A landscape with many valleys, sampled at points; each row gives a point and its height.
A ball rolls from a point to the lowest of its 2 nearest points, and stops where none of them is lower. Distance is the straight distance between rows; heights are no part of it.
q_907 height 749: [-13  58  -4  11  31   3   7  23   1 -17  15 -13  11   2 -21  13 -25 -28
   9 -22  30 -37  -3 -12  -8 -20   3  10  17  -4   5 -12 -43  50  21   4
   4   0 -41 -12   8 -13 -17  -8  14]
q_925 height 319: [ -4 -36 -11   4 -30   0  -4 -20  17  17 -33   5 -11 -11  22   0   5  30
  -5  35   0  -5  33   7  14  37 -22 -28  20 -26  37  16   8 -45 -18  10
  -2  39  14 -10  12   6  51   2   0]
q_145 height 576: [-23  44 -28   6   0  36  19  16 -18   9  29 -10  26   2 -48  -1 -17  -5
  -6 -17  35 -13  -9  12  -8  10  25  16  -6  17  17 -12 -31   4  -3  21
  -2 -20 -13  14  -4 -25 -23 -17  22]
q_379 height 507: [ 23 -19  -6   9 -10 -20   0 -48  -4  23  30  31   0   6   9  35 -16   6
 -60 -25  -1  17 -20  17  11  19  11  23 -35  30  -9  43   5 -13  17  -4
  -1  21  18  32  13 -39  -1 -30  -6]
q_835 height 687: [ 22  41  16 -25 -28  28 -28 -11  24   9   2 -54 -17 -13   3 -36 -12   2
   3   1  -7  -2   4 -34 -18  14  -2  16 -28  13  23  -7 -15  -7  -4  12
  19  -4   8  17 -45  -7   6  37 -47]
q_916 height 378: [ 13 -32 -13  22 -48   2   1 -31  16   1  -9 -21 -25 -14   8 -11   9  29
  -1   9  -8   2  10   1 -12  19   0  -8   5 -19  46  25  25 -40  -4  -6
  11   3  10  13   5 -18  33  20 -16]
q_475 height 227: [ 12   1  15  16   5   4  19  21   6 -19   6 -14   0   6   4  -5  34  -7
  21  10  -5   7 -22  -8 -41 -58  -1  -7 -23   4 -17   9  29 -20   8  17
  17 -25   8  13  15  14 -19 -21 -20]
q_134 height 690: [-60 -16 -12  27 -14   0  21 -11 -21  15  40  41  41   8   6  -8 -27   9
 -10  24 -20   1 -28  31  30  31  10  -5 -13   6   9  21   9 -28  -9  24
 -20  11  14  29  13  -3  -3 -44   1]
q_339 height 462: [ 45 -30 -24  -9 -23 -21 -20 -39 -12  14   7  13 -34 -14  15  37   6 -15
 -54 -36  10  22   2  11   3  16  11  35 -33  13  -3  35   4   7 -13 -36
  -9  24  19  29   0 -19   5  -4  -2]
q_989 height 762: [-20  48  15   6  10 -12   5  15  12  25  -3 -24  20   2 -22  19 -30   6
 -28 -10  11 -43   4 -36  -1  11  -3  16  24  -1  10 -10 -30  34  38   6
 -14  12 -30 -19 -14 -17   7  -2  10]
q_99 height 342: [ 16 -25  13   7  37 -31 -28 -35   2  25   0  23  -7   5  11  45 -12  19
 -37 -17  -8 -14  11 -29  35  16 -20 -10  10   5 -11  10 -30 -13  23 -22
  10  29   4 -15   1 -22  22   8   4]
q_431 height 709: [-33 -10  10 -26   0  20 -20 -11 -16  10  38  31  35   6 -29   9 -19 -20
  -1  17 -15  31 -23   7  29  37  12 -18 -17  12 -16  12 -36 -39 -39  13
   6  -1   8   9 -14  -6  -2 -25 -20]
q_241 height 527: [ 11 -20 -32  23  -9 -19  -8   8 -11 -38  25  11 -19  -9  -9  17  14 -65
  17 -15  20   6  -9  -7  -9 -22  16  -3   3 -39  10 -22 -15  31 -20 -52
  13 -10 -24  13  11 -13   2  -8  31]
q_69 height 658: [  3 -23  -8 -28 -17   1   2   1 -18  12  11   3  18  -9 -19  38 -12 -11
 -25 -13  21  34  -1  16  17  55  24  10  -9  19  13  28 -37 -14 -12   8
   5  24   5   6 -19  -7  -8 -17 -13]
q_153 height 501: [ 28  -5  21 -11   5  -6  -1  -3  11 -17 -15  -6 -20   7  11  -4   6  13
  19  -7 -17   6  -2  13 -18  -1  -7 -18  15  13   3  -3  30   7  -2 -14
  10 -38   4 -23   8  32   1  36 -35]
q_453 height 667: [-16   2 -18 -19  11  -8 -11  20  -4  -1  13  33  -2   1 -14  -8 -34   0
  32  14  23  20   9  21  45   2 -13   4   9 -12  -6 -26 -13  32 -14   5
  -1  36  -5  16  -9 -24  11   3  21]
q_826 height 430: [ -6  20  21 -39 -33  44 -20 -16  -3  22 -31 -22  -7 -10  18 -44 -25  27
  -5   7 -20  -4  18   9  16  58 -15   3  -4   0  22  -9   1 -23 -39  18
 -11   9  14 -11 -31  12  10  32 -21]
q_77 height 710: [ 14  17 -32  -3   8   3   3   7  -3 -19  25  20 -11  -3 -30  14 -29 -40
  11 -28  26   9  -3  21   9 -11   3  11  -7   1   2   1  -9  55 -13 -21
  16  -6 -10   5  14 -23 -21   4  13]
q_494 height 396: [-12 -11  11   8  56 -10 -19 -17  -5  31 -11   9   4  17 -11  15  12  45
 -20  -5  -4 -23  13 -25  38  13   2  -2  31  12 -20 -15 -21 -12  25  11
  -9   8   7 -20 -12 -17  21  -6  26]
q_769 height 466: [ 21 -39  -2  26  36 -38 -31 -26  -4   3   6  14 -44  20  25   2  42  15
  -2 -11 -19   0   2 -14  10 -40 -13  -6  19 -14 -36 -19  28   6  11 -33
  -6 -19  15  -2  16 -11  21  16  23]
q_515 height 635: [ 28  46  -6 -29  -8  14  -5  21   9 -14  19 -41 -17 -24 -24  -8 -14 -29
  11 -29  17  10  -7   1 -18  -5  19  27 -16  20  28  -1 -21  23  -4   6
  13 -23 -15  30 -33  -9 -27  16 -33]
q_918 height 547: [ 30  -9   0  11 -16  -9 -18 -55  -8  23  34 -13   0   2  21  22  13  -4
 -58 -18 -12  10 -26 -24 -13  18  17  24 -45  23   7  43  -8 -31  29  -5
   7  15  26  47 -12 -25  -3 -22 -42]
q_382 height 210: [-21  32   0  14  35  18  18  25  21  10 -27   0 -18  -1  -8 -23  -8  35
  21  28  16 -38  35 -13   2 -43 -18  12  -9   9  -8 -16   7  18   8  40
   5  20  11  13   9 -22  -7 -23  34]
q_332 height 546: [ -5  12 -12   3   4   4  24   7   1  12  23  -1  17   0 -42  11 -10  19
   9 -18  20  16 -13  28   0  -2  21  11   5  15  15  13   7   1  12  23
   5 -25   0  15  -1 -23 -12   8  -7]
q_992 height 267: [-12   4  15  19  45   0   8  13  27  13  -5  -1 -13  11 -23 -10  17  44
  37  23  14  -8  19 -25  14 -42 -17   3   7  10 -10 -11  13 -18  13  40
  18  -6   3  -2  -3 -17   4  -6  11]
q_963 height 684: [ -7 -11  13 -28 -11  21 -19  -3   4   5  22 -12  14 -14 -13  22  -3 -27
  -4  16   7  25 -10 -25   9  34  12  -7 -20   4  16  21 -41 -50 -22  12
  15  18   8  15 -13  -7  10 -13 -32]
q_26 height 568: [ 12   2 -34  -8 -46   5   3   3   1 -17  -1 -15 -20 -17 -13  -9 -21 -19
   3 -14  20  20  11  35  13  34  10  16   3 -12  42   6   1  18 -24 -19
  -3   2 -15  12  -5 -11  13  21  -4]
q_128 height 589: [ 11  16  21 -19  49  -7 -24  11 -19   1  -5  -7 -18  20  16 -14  16  19
  -5 -31  -9  -1   4 -10  -7 -28  -1  12  16  25 -51 -23   3  47  10  -5
 -12 -28  -5  -9  -5  13 -10  26   4]
q_121 height 379: [ 10  -6   7  16 -16   9  28 -22  17   9 -42  12  16  -3  20  31  -6   5
 -22   1  -7 -26  12  -3 -15  34  -8 -23   5   7  19  21  10 -24  14 -10
  -9  11   6 -33  33  21   7 -11  -5]
q_358 height 329: [-26 -14  16 -41 -26  14  -4   3 -25  -2   6  -2  41   0  22 -14   2 -23
  -1  18 -20  20 -18  -1   4  33  14  -4 -11 -12  -9   0 -17 -12 -23  -7
 -14   7   1 -10 -27  32   3 -11 -14]
q_55 height 416: [ 27 -29  17  22  45 -46 -28 -41  22 -16  20  26 -41  20  29  18  20  19
  -6 -18 -28 -11  -9 -26  17 -31 -18 -31  37  11 -10  11   0 -16  27 -31
  14 -31   3 -22  36 -19   7  41  -2]
q_308 height 296: [ 15 -11  19  28  40  -6  23   5  19 -18  24   9   6  12   5  15  15 -10
  13   1   0   1 -30 -24 -25 -61   4 -32   6  20  -2  30  19 -36  26   7
  24 -50  -2  -7  30   3 -28  -2 -12]
q_599 height 258: [ -3 -16  -1  -4 -23   0   2   1 -28  -7  29   1  19   6  -1   8  25 -36
   0  -9 -11  24 -22   7 -15  -1  30  -8 -19  -7 -14   0  -2  -7 -20 -16
  -6 -16   7   6  -3  20 -12 -27   5]
q_694 height 512: [-24  29   1 -11  29  19   1   8 -10  10  21  24  37  12 -45   8 -35  13
  -1 -11   0   6 -16  13  23  23  12  -8  19  27  -7  -7 -19   8   7  13
   7 -31  -9 -21  -1   0 -14  18   2]
q_210 height 181: [  5  -1  14 -20   3  10  19  14  28  -8 -15  30  13 -13 -16  32 -37  -3
  12  21  13   5   6  -2  19  23 -27 -33   1   4  13  13 -18 -11   2   5
  19  29  -6 -22  17  21   1  -6 -20]
q_327 height 533: [ 17  12  -8 -16  -9  13  -6   3 -10  -9 -10  -6 -22  -2   7 -35   8 -11
  15 -17 -19   4   6  21 -20  -9   0   6  -3   2 -21 -18  36  27 -23 -12
 -11 -38  -1   2  -2  14  -9  22  -7]
q_572 height 233: [-20  25  -3  18 -15  19 -10   1  -3   3   4 -49  -6   2  -3 -51  38   7
  16  14 -13 -30  13 -30 -41 -28  10  12   4 -18   6 -33  17 -16  -2  14
  -8 -30 -10  15 -21 -16  13   7   8]
q_247 height 605: [ 29  24 -26 -19   5   9 -17  22 -16 -37  12 -28 -26 -11 -23   5  10 -42
  13 -40  12  10  -3  10 -10  -1  23  15   9   1  26 -23 -26  40 -37 -27
   8 -36 -30   9 -22  -1 -20  43  -2]
q_792 height 603: [-21  39 -11 -20  23  24  -3  37 -12  -1  15 -23  24  -7 -29 -21  -2   7
  27   2  29   9  -5  16  -3 -27  18  28 -16   4  -5 -28 -27  14  -8  38
  -2 -12  -1  23 -29 -27 -24  -9  16]
q_686 height 478: [-19  21  36 -21  21  18 -21 -12 -10  29  12  24  36  23  -7 -12 -32  26
 -13   1 -31   2 -12   6  26  49  -6  -8  -1  33 -26   2 -10 -10   8  24
  -7 -10   7 -17 -16  18  -7   4 -16]
q_720 height 645: [-19  -1   1  18 -17 -15  27  15 -11  -1  29 -18  38  -1  11   9  -1  -5
  -9  16 -13  22 -36  14 -12   8  14  23 -23   6  -4  24  -5 -11  23  24
  -6  10  -6  24  -7  -1  -8 -34 -28]
q_768 height 562: [ 26  30  18 -35   7   6 -10  17 -14  -6 -36 -13 -23   7  36 -33  15  -9
   7 -23  -7  -8  15  -2 -28 -33  -6  16 -15  20 -46 -10  25  50 -22  -7
 -16 -25   4 -13   0  43 -34  23   6]
q_855 height 183: [-13  -3  -8   3  -4  15   5  -6 -28  11 -22  35   6  15  16 -25   9   9
  -4   6 -19   1   2  32   2   2  -3  -3   3   7 -52 -19  38  25 -16  -5
 -31 -15  24 -13  18  32 -14 -19  51]
q_3 height 625: [-35  27  -4  -2  32   3   7  51  17 -23  29  -9  26  -3 -35 -12  -4  -3
  54  30  18  18  -8  17  -1 -42   6  -2  -1 -20  -1 -39 -17   7   2  21
  17 -16 -15  -2  -5 -11 -13  -3  16]
q_520 height 599: [-17  -1 -24  12 -51  -9   8 -12 -17  -5  33   3   9  -8   7 -14 -17 -27
 -17  -1  -5  15 -15  31   1  23  14  25   2 -24  18  -2   6  14 -11 -20
 -14   6 -21  10   2 -12  17  -6   5]
q_533 height 310: [ -5   0  15  10 -21  24 -14   6   9  -6  -2 -44   8 -14  15 -37  52  17
  21  37 -23 -11  -3 -33 -51 -29  -3  -6 -25 -14   6  -1  11 -44  -1  22
  -1  -9  21  21 -18  -2  -2 -11 -26]
q_970 height 425: [ 12   8  -9  15  30  10   5  23 -12   1 -23 -19 -19   5 -26  25  36   9
  -9 -23  29 -22  17 -39 -20 -23  35   7  13  -2   5 -14 -18   0  12   2
   0  -9  -8   0   4 -17  -7  -7  30]
q_265 height 601: [-11  28  15  17  40   7 -17  -6   2  19   5   4  -9  26 -12 -17  13  14
   2 -16  -9 -36  13 -34 -15 -24   0  -3  13  14 -27 -17  10  11  13   1
   9 -34 -10 -15   3 -14  -4   4  10]
q_259 height 254: [  4 -26  16 -12  -3  10   9   9  34   6 -44  11   0 -17  -4  31   3  17
  10  42  10   1  17 -10  17  25 -27 -33   0  -3  30  22 -14 -56  -2  21
  16  47  21 -19   4  20  19 -15 -23]
q_201 height 220: [  1 -12 -11  -5  14   9  -7   7 -18   7 -39  -6 -23  11  -4 -18  32  29
  11  -4   2  -1  31   9   5  -1   2  -1  25 -17 -26 -42  27  20  -4  -6
 -26 -10   2 -16 -11  18  18  24  43]
q_609 height 255: [ -5  11   2   2  20   7  38  14  16  -6 -14  28  33   6 -22  36 -30   3
  -2  -5  12 -11  -2   1   0  18   1 -32  19  19  10  16  -6   3  30  -1
   7  -5 -15 -45  29  35 -26  -1   5]
q_295 height 322: [ -9   8  28  -2  57  21   4  19  10  -1  -7   0  10  10 -11 -19  38  41
  32  21   3   8  -1   5  -2 -41   5 -18  11  16 -37 -22  19 -15   7  24
   2 -44   8 -23   0  21 -13   9   6]
q_839 height 708: [ 12  58  19 -41 -18  43 -15  10  18   3 -29 -25 -20 -18   2 -59 -28   2
  20  -2   2 -22  34  -9 -13  -1 -15  11 -22  15  16 -26  -3  10 -22  25
  11  -8   8   3 -30   4  -8  27 -14]
q_641 height 623: [ -3  17   5  16 -32  -5  11   4  -3  18   3 -42  11  -5   9   6   5  -5
 -38   3  -3 -13 -22 -12 -30   2   6  34 -25   3  14   7  -5   2  40  17
  -1  23  -1  26 -15 -11  -6 -20 -29]
q_174 height 376: [  5  -7 -12  14  40  20  33  24 -12 -15  -7  -1   6   4 -52  45  40   8
  -5 -17  31  10  -5 -13 -14 -21  36 -14   4  12   8   0 -17 -20   8  16
   6 -30  -5 -19  14   9 -25  -8  16]
q_730 height 150: [-11  -1  -5  19   4  -7  11  23 -10   3 -30 -37 -16  -4   3 -37  50  29
  22  14  10 -19  19  -8 -11 -38   0  18  22 -26 -13 -35  20  18   8   9
 -20 -17  -2  -1 -17  -8  14  17  25]
q_957 height 407: [ -2 -47 -14  16   5 -39   8  -7  12 -13  -4  37 -11   6  12  16 -12  30
   0  11   3  32 -13  46  54   5 -18 -22  35 -11 -10   9  37   9  26 -24
  -1  16  -2 -16  24   5  27  19  16]
q_941 height 574: [-26   0   8  31   5 -20  -3  -8  -8   7  10   3   8  16  10  -5  -1  10
 -11   1 -17 -23 -11 -14 -13 -15   5  -2  27  -9 -16 -11  22   6  33   2
  -7 -16 -15  -7   5 -15   8   1  19]
q_443 height 161: [ 20 -21   9 -10 -11 -12 -14 -30 -22   7   7  19   8   5  20  28  13 -49
 -30 -26 -14   1 -13 -18 -11  12   2   7 -29  10 -22  23 -20  -5 -23 -24
 -10   7   2   8 -11  19 -13 -29  -5]
q_199 height 647: [-23  14 -11  -5  19  -6   4  35  20 -29  15   8  -6   0 -28 -20 -23  -6
  71  23  27  15   3  33  31 -20 -15  -1  36 -37   6 -34  -5  38  -1   6
  20  12 -24  -6  -4 -11   0  16  21]
q_178 height 366: [-15 -50  -4  27  31 -26  -6 -11   9  12   0  34 -17  21  12  -2   7  46
  16  33 -11   9   1  23  54 -21 -16 -20  28 -14 -13  -1  26 -24  13   9
   8   9  11   0   8 -16  34   9  15]
q_712 height 238: [-12 -21 -14   3 -62  12  15   9  -9  -6  -8 -31  21 -31  19   2  19 -38
 -10  18 -10  -5   0 -18 -31  32  10  -6  -4 -35  37   6 -20 -42 -10  -7
  -5  26 -13   1 -11  10  14 -20 -16]
q_130 height 570: [  8 -13 -26   3  -6   3 -14  11 -19 -26  24 -12 -13 -11 -22  -1  18 -60
  22 -26   0   9 -11   1  -8  13  39  -3  17 -41  31 -18 -16  11 -34 -48
   7 -46 -32   5  -7   2  -1  20   2]
q_600 height 358: [ 30  -9  -9  -4  16 -19 -36 -27 -22  14 -22   6 -42  11  22  -6  24   7
 -43 -47 -10 -16  29 -16   2  -6   1  22   8   4 -27 -16   9  40  -1 -36
 -20  -3  12  -1   1 -14   6  18  38]
q_142 height 590: [ 12  21   3  23 -29   5 -14 -27  -3  10  36 -20  -6  -3  15  -7  -5 -40
 -31 -14  -7 -16 -16 -35 -22   4   9  17 -32   5  15   9  -8 -16   2 -15
   7   9   5  34 -19 -24   3 -16 -22]
q_272 height 291: [ 18 -21  -4  -9 -17  -6 -28 -32  -2   8 -19   5 -39  10  23 -27  19  25
  -9 -16 -23  -7  25   5   6   9 -12   2  20 -20  -7 -26  26  14  -8 -37
 -13  -9   9 -16  -9  -9  30  38  18]
q_783 height 426: [ 11  12  10  -2 -36  -4  31  -3  -3 -12 -17  -6  20 -10  12   7  -5 -12
 -15 -17 -14  -2  -2  16 -28  27   7  -8   2   1   7  12  12  18  18 -16
 -14  -8 -13 -42  15  41  -6  15 -15]
q_908 height 357: [ 31  -7  29  30  55 -31  -4 -18  13 -18  34  26 -13  19   5  25  16 -12
 -15 -28 -22  -4 -34 -46  -8 -38   7 -32  10  25  -1  23  -6 -27  36 -16
  23 -55  -9 -12  29  -9 -12  17 -18]
q_740 height 730: [ -6  50 -15   4  33  15  10  10  -1 -24  26  13   8   3 -34   0 -28 -37
  33 -24  14 -10 -21  17  -8 -14  11  -4  12   3   1  -8 -18  52  -1 -21
  18 -43 -36 -16  21   4 -31   8  17]
q_562 height 441: [-18  14  46   6  45   1  -7 -21   7  35   2   6  28  19 -12  13 -12  39
 -26  -6 -14 -11 -11 -27  22  24   4 -17  29  29  -8   7  -9 -37  31  15
   2 -28   6 -34  -4   6   4  14 -12]
q_543 height 713: [-38  -2  -7  -6   4  17   8   0  -7   6  32  39  31   0 -27 -14 -12  25
  13  26  -7  31 -13  35  31   9  14  -2 -33  12   0  14  -6 -34 -35  51
   3  -4  32  33  -5 -13  -8 -32  -7]
q_17 height 318: [ -6   5  -2  -6   8  19  36  28 -18 -19 -11   9  43   5 -25  42   7 -19
  -8  -7  30   4 -18  -4 -15   2  21 -14  -4  11 -14  10 -27  11   6  10
  -4  -5  -8 -23  17  36 -37 -29   5]
q_749 height 411: [ -8 -25  13  27  31 -21  10 -18   1  -1  14  36  18  32  12  11  18  10
   4  14 -17  14 -30   8   5 -36  -6 -27  12  12 -29   9  35 -16  20   6
  -5 -18  12  -1  29  14  -9 -23  13]
q_758 height 149: [  5 -16 -12   6 -48  -2  18  11  -3 -14 -38 -32  -4 -14  14  -6  19 -17
   0  12   8  -9  18   4 -38   0  -2   9 -16 -24  20  -1  11  -6 -13   1
  -6  22   1   0  -2  15   5 -11 -11]
q_190 height 726: [ 22  35  11 -45  -2  27  -9  29   8  -4 -40 -49  -4 -22   1  -4 -11 -15
  -2 -10  22 -17  20 -23 -16   3  -8  23 -18  16   8 -13 -33  11 -15  18
   1  17   1  -7 -37  10 -19  15 -15]
q_304 height 143: [ 13   6  -4 -10  -2  26  23   7   9  -2 -16   6 -13  -5  -8  -8  16   8
  19   6  18  -8  15  11 -21 -35  -4   0 -41  14  -8   3  10 -16 -16  26
   6   1  26  15  13   6 -18 -22   1]
q_822 height 468: [ 25   9  16 -40 -25  16  -5 -11  18   2 -25 -19 -17  -5  -1 -25  -9  23
  15  -1 -14  21  23  17   2  42 -12  -8   9  11  14   3  23  -4 -22   2
   9 -10  12 -20  -5  18  20  55 -38]
q_610 height 412: [ 37 -29 -27  -9 -12  -3 -25 -21 -35  17 -29  -2 -30  -9   3  26  26   0
 -45 -47  23   1  32   5   2  15  11  24  -7   5 -18   1   1  19 -18 -22
 -23  12  20  17 -13  -8  -1   2  28]
q_716 height 373: [  3   4  12 -22 -44  31   2 -14  -2  16 -13 -31  19  -7  26 -20  33  -3
   0  25 -24   1  -6 -10 -23  10   6  -7 -44   6   4  16   4 -48 -19  12
  -8   4  30  19 -13  23  -8 -30 -34]
q_607 height 630: [  4 -34 -20  -9 -39 -12   3  -9 -23   2  -1  15  11 -15   3  31  -5 -27
 -27  -6  12  17   0  13  14  47  16   1   2 -22  20  16 -10   3 -22 -32
 -17  29  -8   0   6   5  11 -19  14]
q_161 height 323: [  4  -3   4  18 -13   3  12 -28  28  -7 -14  49  -1   5  30  -2 -30  -7
   5   9 -14 -19   5   6   1   6 -37 -31  -7  -8   3  18  29 -13 -11 -19
   6  17   3 -20  37   4  11 -11  -5]
q_625 height 688: [ 25 -11 -31 -15  22  -7  -9  21   7 -19   8  24 -39 -18 -37  18 -22 -13
  32 -12  40  28  12  24  36  -1  -7   5  15  -4   2 -10 -19  37 -25 -12
  25  12  -6  13  -4 -26   0  29  17]
q_231 height 442: [ -1 -36  -2   7  13 -36  18   5   7  -8 -19   8   5  -1  -6  24 -13  40
  -6  15   2  25 -10  22  41  29  -8 -24  57 -14  21  18  12  -9  21 -19
  -1   6 -19 -51  20  20  38  37   0]
q_219 height 476: [  8   3 -17   3  22  -6 -12  21  -5 -18  -8 -11 -18   1 -20  20  16 -50
  12 -15  19 -27  15 -47  -7 -23   4   0  13 -28   4 -26 -38  17   0 -27
  10   4 -33  -7  -4 -13  -2  -8  27]
q_499 height 51: [ 10  10  13 -22  -4  14  -5  10  19   2 -39   0 -13   1  22 -23 -14   5
  18  17   1  -6  26   3  -4 -21 -34   0 -24  19 -20  -6  16  16 -16  19
   0  29  15  -2   1  12  -8 -10 -10]
q_399 height 477: [  4 -39 -14  18   2 -27  -4 -10  15   3 -23  -1 -24  -2 -14  21   1  31
  -9  -5  16   6  17   8  30  23   5  -3  40 -19  29  12   6 -19  13 -22
   3  10  -5 -19   7 -27  32  28  16]
q_28 height 461: [-28 -16   9  25  -2 -27   2   4  33  -9  31   8  -6   3  14 -36 -24  29
  39  48 -11  14 -13  27  15 -16 -35  -5  -2  -9  17  13  36  -5   2  27
  12  22   2  28   7  -8  17   3 -23]
q_102 height 668: [-54   3  16  33 -17 -19  26   8 -15   1  37  19  64   8  27  -8 -19 -25
  -9  32 -24  -4 -36   5  -4  10  -4  -9  -9  -7  -5  15  -3 -13  14  23
 -20  18 -12   3  11  15  -5 -53 -11]
q_311 height 743: [  6  35  -1 -19  -5   1 -16  12   0  16 -14 -45  -5 -12  -7   5 -16 -15
 -24 -29  16 -27  20 -40 -10  19   2  40   0   4   3 -14 -40  27  13  10
  -9  29 -16   0 -41 -22   2  15   5]
q_747 height 320: [ -6 -40   1  16  40 -10   1  -5  31  18 -25   9 -19   2  -8   1  29  54
  30  43   4  -2  36  -3  38 -34 -33 -26  18  -4  -4  -7   8 -52  10  29
  20   8  21   2  -5  -4  29  -1  10]
q_684 height 262: [ 11 -10   9 -24  15  -5 -30 -28 -10  12  10  37  -2  -1  12  38 -22 -28
 -31 -22 -11  -1  12 -30  22  29  -4 -13 -14   3 -16  17 -44   8 -21 -28
  -4  29   5   0  -6  -7   5 -11   8]
q_728 height 102: [-22  10 -16 -30 -21  30   9  10 -35  -4 -22  31  33   5  -1 -27 -24   6
   8   5   2  10   9  51  23  18  -5   6  -9   9 -32 -11  12  26 -34   9
 -33   0  27  -9   0  28 -31 -15  31]
q_713 height 504: [ 13  -2 -16  20  -6 -31  18   9   9 -14 -12  -9 -16  -9  -7  31 -15   3
  -6  -9  17  -9  12  -1  -2  -8  -1   9  23 -16  30  -6   1  25  26 -17
   7  11 -28  -9  15 -14  10  14   7]
q_949 height 545: [  1 -15  10  21  29 -30   4  10   7 -16  -9   8  -2  21  24  12   9   4
   2  -3  -2 -12  -3 -16  -5 -41 -19  -5  25  -8 -32  -6   7  34  34 -18
 -10   3 -15 -21  24  19  -1   1  15]
q_498 height 321: [-22 -21   2   0 -55   8  11   9 -10   0   4 -47  35 -17  14  -4  38 -10
  -9  44 -20   4 -28 -21 -44   9  16   7 -34 -12  23  19 -25 -64   1  17
  -5  16  13  28 -18  18 -12 -45 -34]
q_545 height 428: [-18  -1  25  26 -41 -19  14  -1  36 -14  27   6   6   2  51 -40 -41   5
  16  58 -36   0 -25  19   0  -6 -41   8 -22  -2  21  31  33   0  20  26
   5  36   8  31  16  12   3   1 -51]
q_739 height 663: [ 30  30  11 -21 -56  16 -21  -9  -1   4  15 -48  -8 -22   9 -29 -11 -31
  -9 -29  -4  25 -12   2 -21  22  25  40 -36   9  31  11  -7   9 -14 -14
   5  -5  -8  21 -42   2  -4  25 -48]
q_57 height 140: [-20  20   9   2  16  -3   1  28  16  -6 -24  10  -3   1  18 -12 -12  -7
  24  28   1 -33  20 -20  -8 -49 -39   0 -12  -6 -26 -21   5  28   2  12
  -3  43  -3  -1  15  -5  -1 -38  20]
q_52 height 53: [  9   1 -16  11 -21   6  34  21 -10   0 -33 -26 -14  -6  -2  -3  25  26
   3   4  16  -8  22  19 -13 -22   8  21  -8  -9   3  -1  27  18   2  17
 -10  10  13  11   4   4  -4  -5  20]
q_702 height 508: [  7 -37   4   8  18 -23 -26 -21 -13  -7  -7  28 -18  11  36  16  23 -21
  -9  -2 -18 -11   6 -26  -7 -28 -17 -23  10 -22 -31 -15   2  -3   1 -33
   0  11   7  -4  19  11   2 -22  37]
q_326 height 383: [  5 -11   9   4 -37 -22  -2 -32  25 -12  33  24 -12  -7  42 -17 -32 -19
   5  25 -27  -6 -10   9   3  -6 -34  -6 -22 -15  12  29  38  10  -5  -9
   3  36  -1  23  27 -11  17  -4 -26]
q_271 height 467: [  7  16 -11  14 -24 -27  31  10  16 -27  -2 -14   8 -14   0  14 -19 -22
  -7 -32   9  -5 -17  12 -27   6  15   0  28 -17  29   0   6  33  20 -40
   2 -23 -41 -25  25  23   0  28  -6]
q_7 height 256: [  7 -13  -6  -7   0  -6  -7 -22  -7   5   2  46  -4  16  23 -19 -17   0
  -8   6 -20   6   0  39  18   0 -27  -8  -9  10 -35  14  38   6 -17 -12
  -7  15  23   9  24  10  -2 -12  12]
q_221 height 537: [ 13   0 -28   4 -40 -16  16   1  23   1  -7 -12 -26 -28  -3  10 -40   2
  -6   4  26   6  15  25   0  22 -15  14   8 -15  45  18   2  18  12  -8
   6  53 -11  13   9 -25  22  15  -7]
q_352 height 365: [-26 -13  17  22  56  -6   5  11 -24  12  27   1  30  21  -5  -6  33  30
   4   2 -14  20 -32   4   4 -35  19  -2  17  15 -51 -15  16  -6  25  16
  -7 -49   6  -2   1  17 -16   2  16]
q_331 height 384: [-31  -1  -2 -43 -26  29 -27   2 -20  22 -14 -19  13  -3   5 -24   8   1
  -7  18  -9   5  14   2  12  46  14   1 -16  -6   1 -16 -14 -36 -34  20
 -15  21  24  10 -36   5  10  -7   1]

For each start below, name the point where the ball stops.
q_265 -> q_499
q_399 -> q_499
q_190 -> q_210
q_907 -> q_443
q_145 -> q_443
q_768 -> q_443

Call two points neighbours if one is among the 2 nearest of the other. Go from one point of each pair to the other, from neighbour to neighbour, staying as low as possible. Name the highest point that can't be avoided.
q_499 and q_210 -> q_399
q_210 and q_728 -> q_713
q_728 and q_443 -> q_265
q_499 and q_52 -> q_304
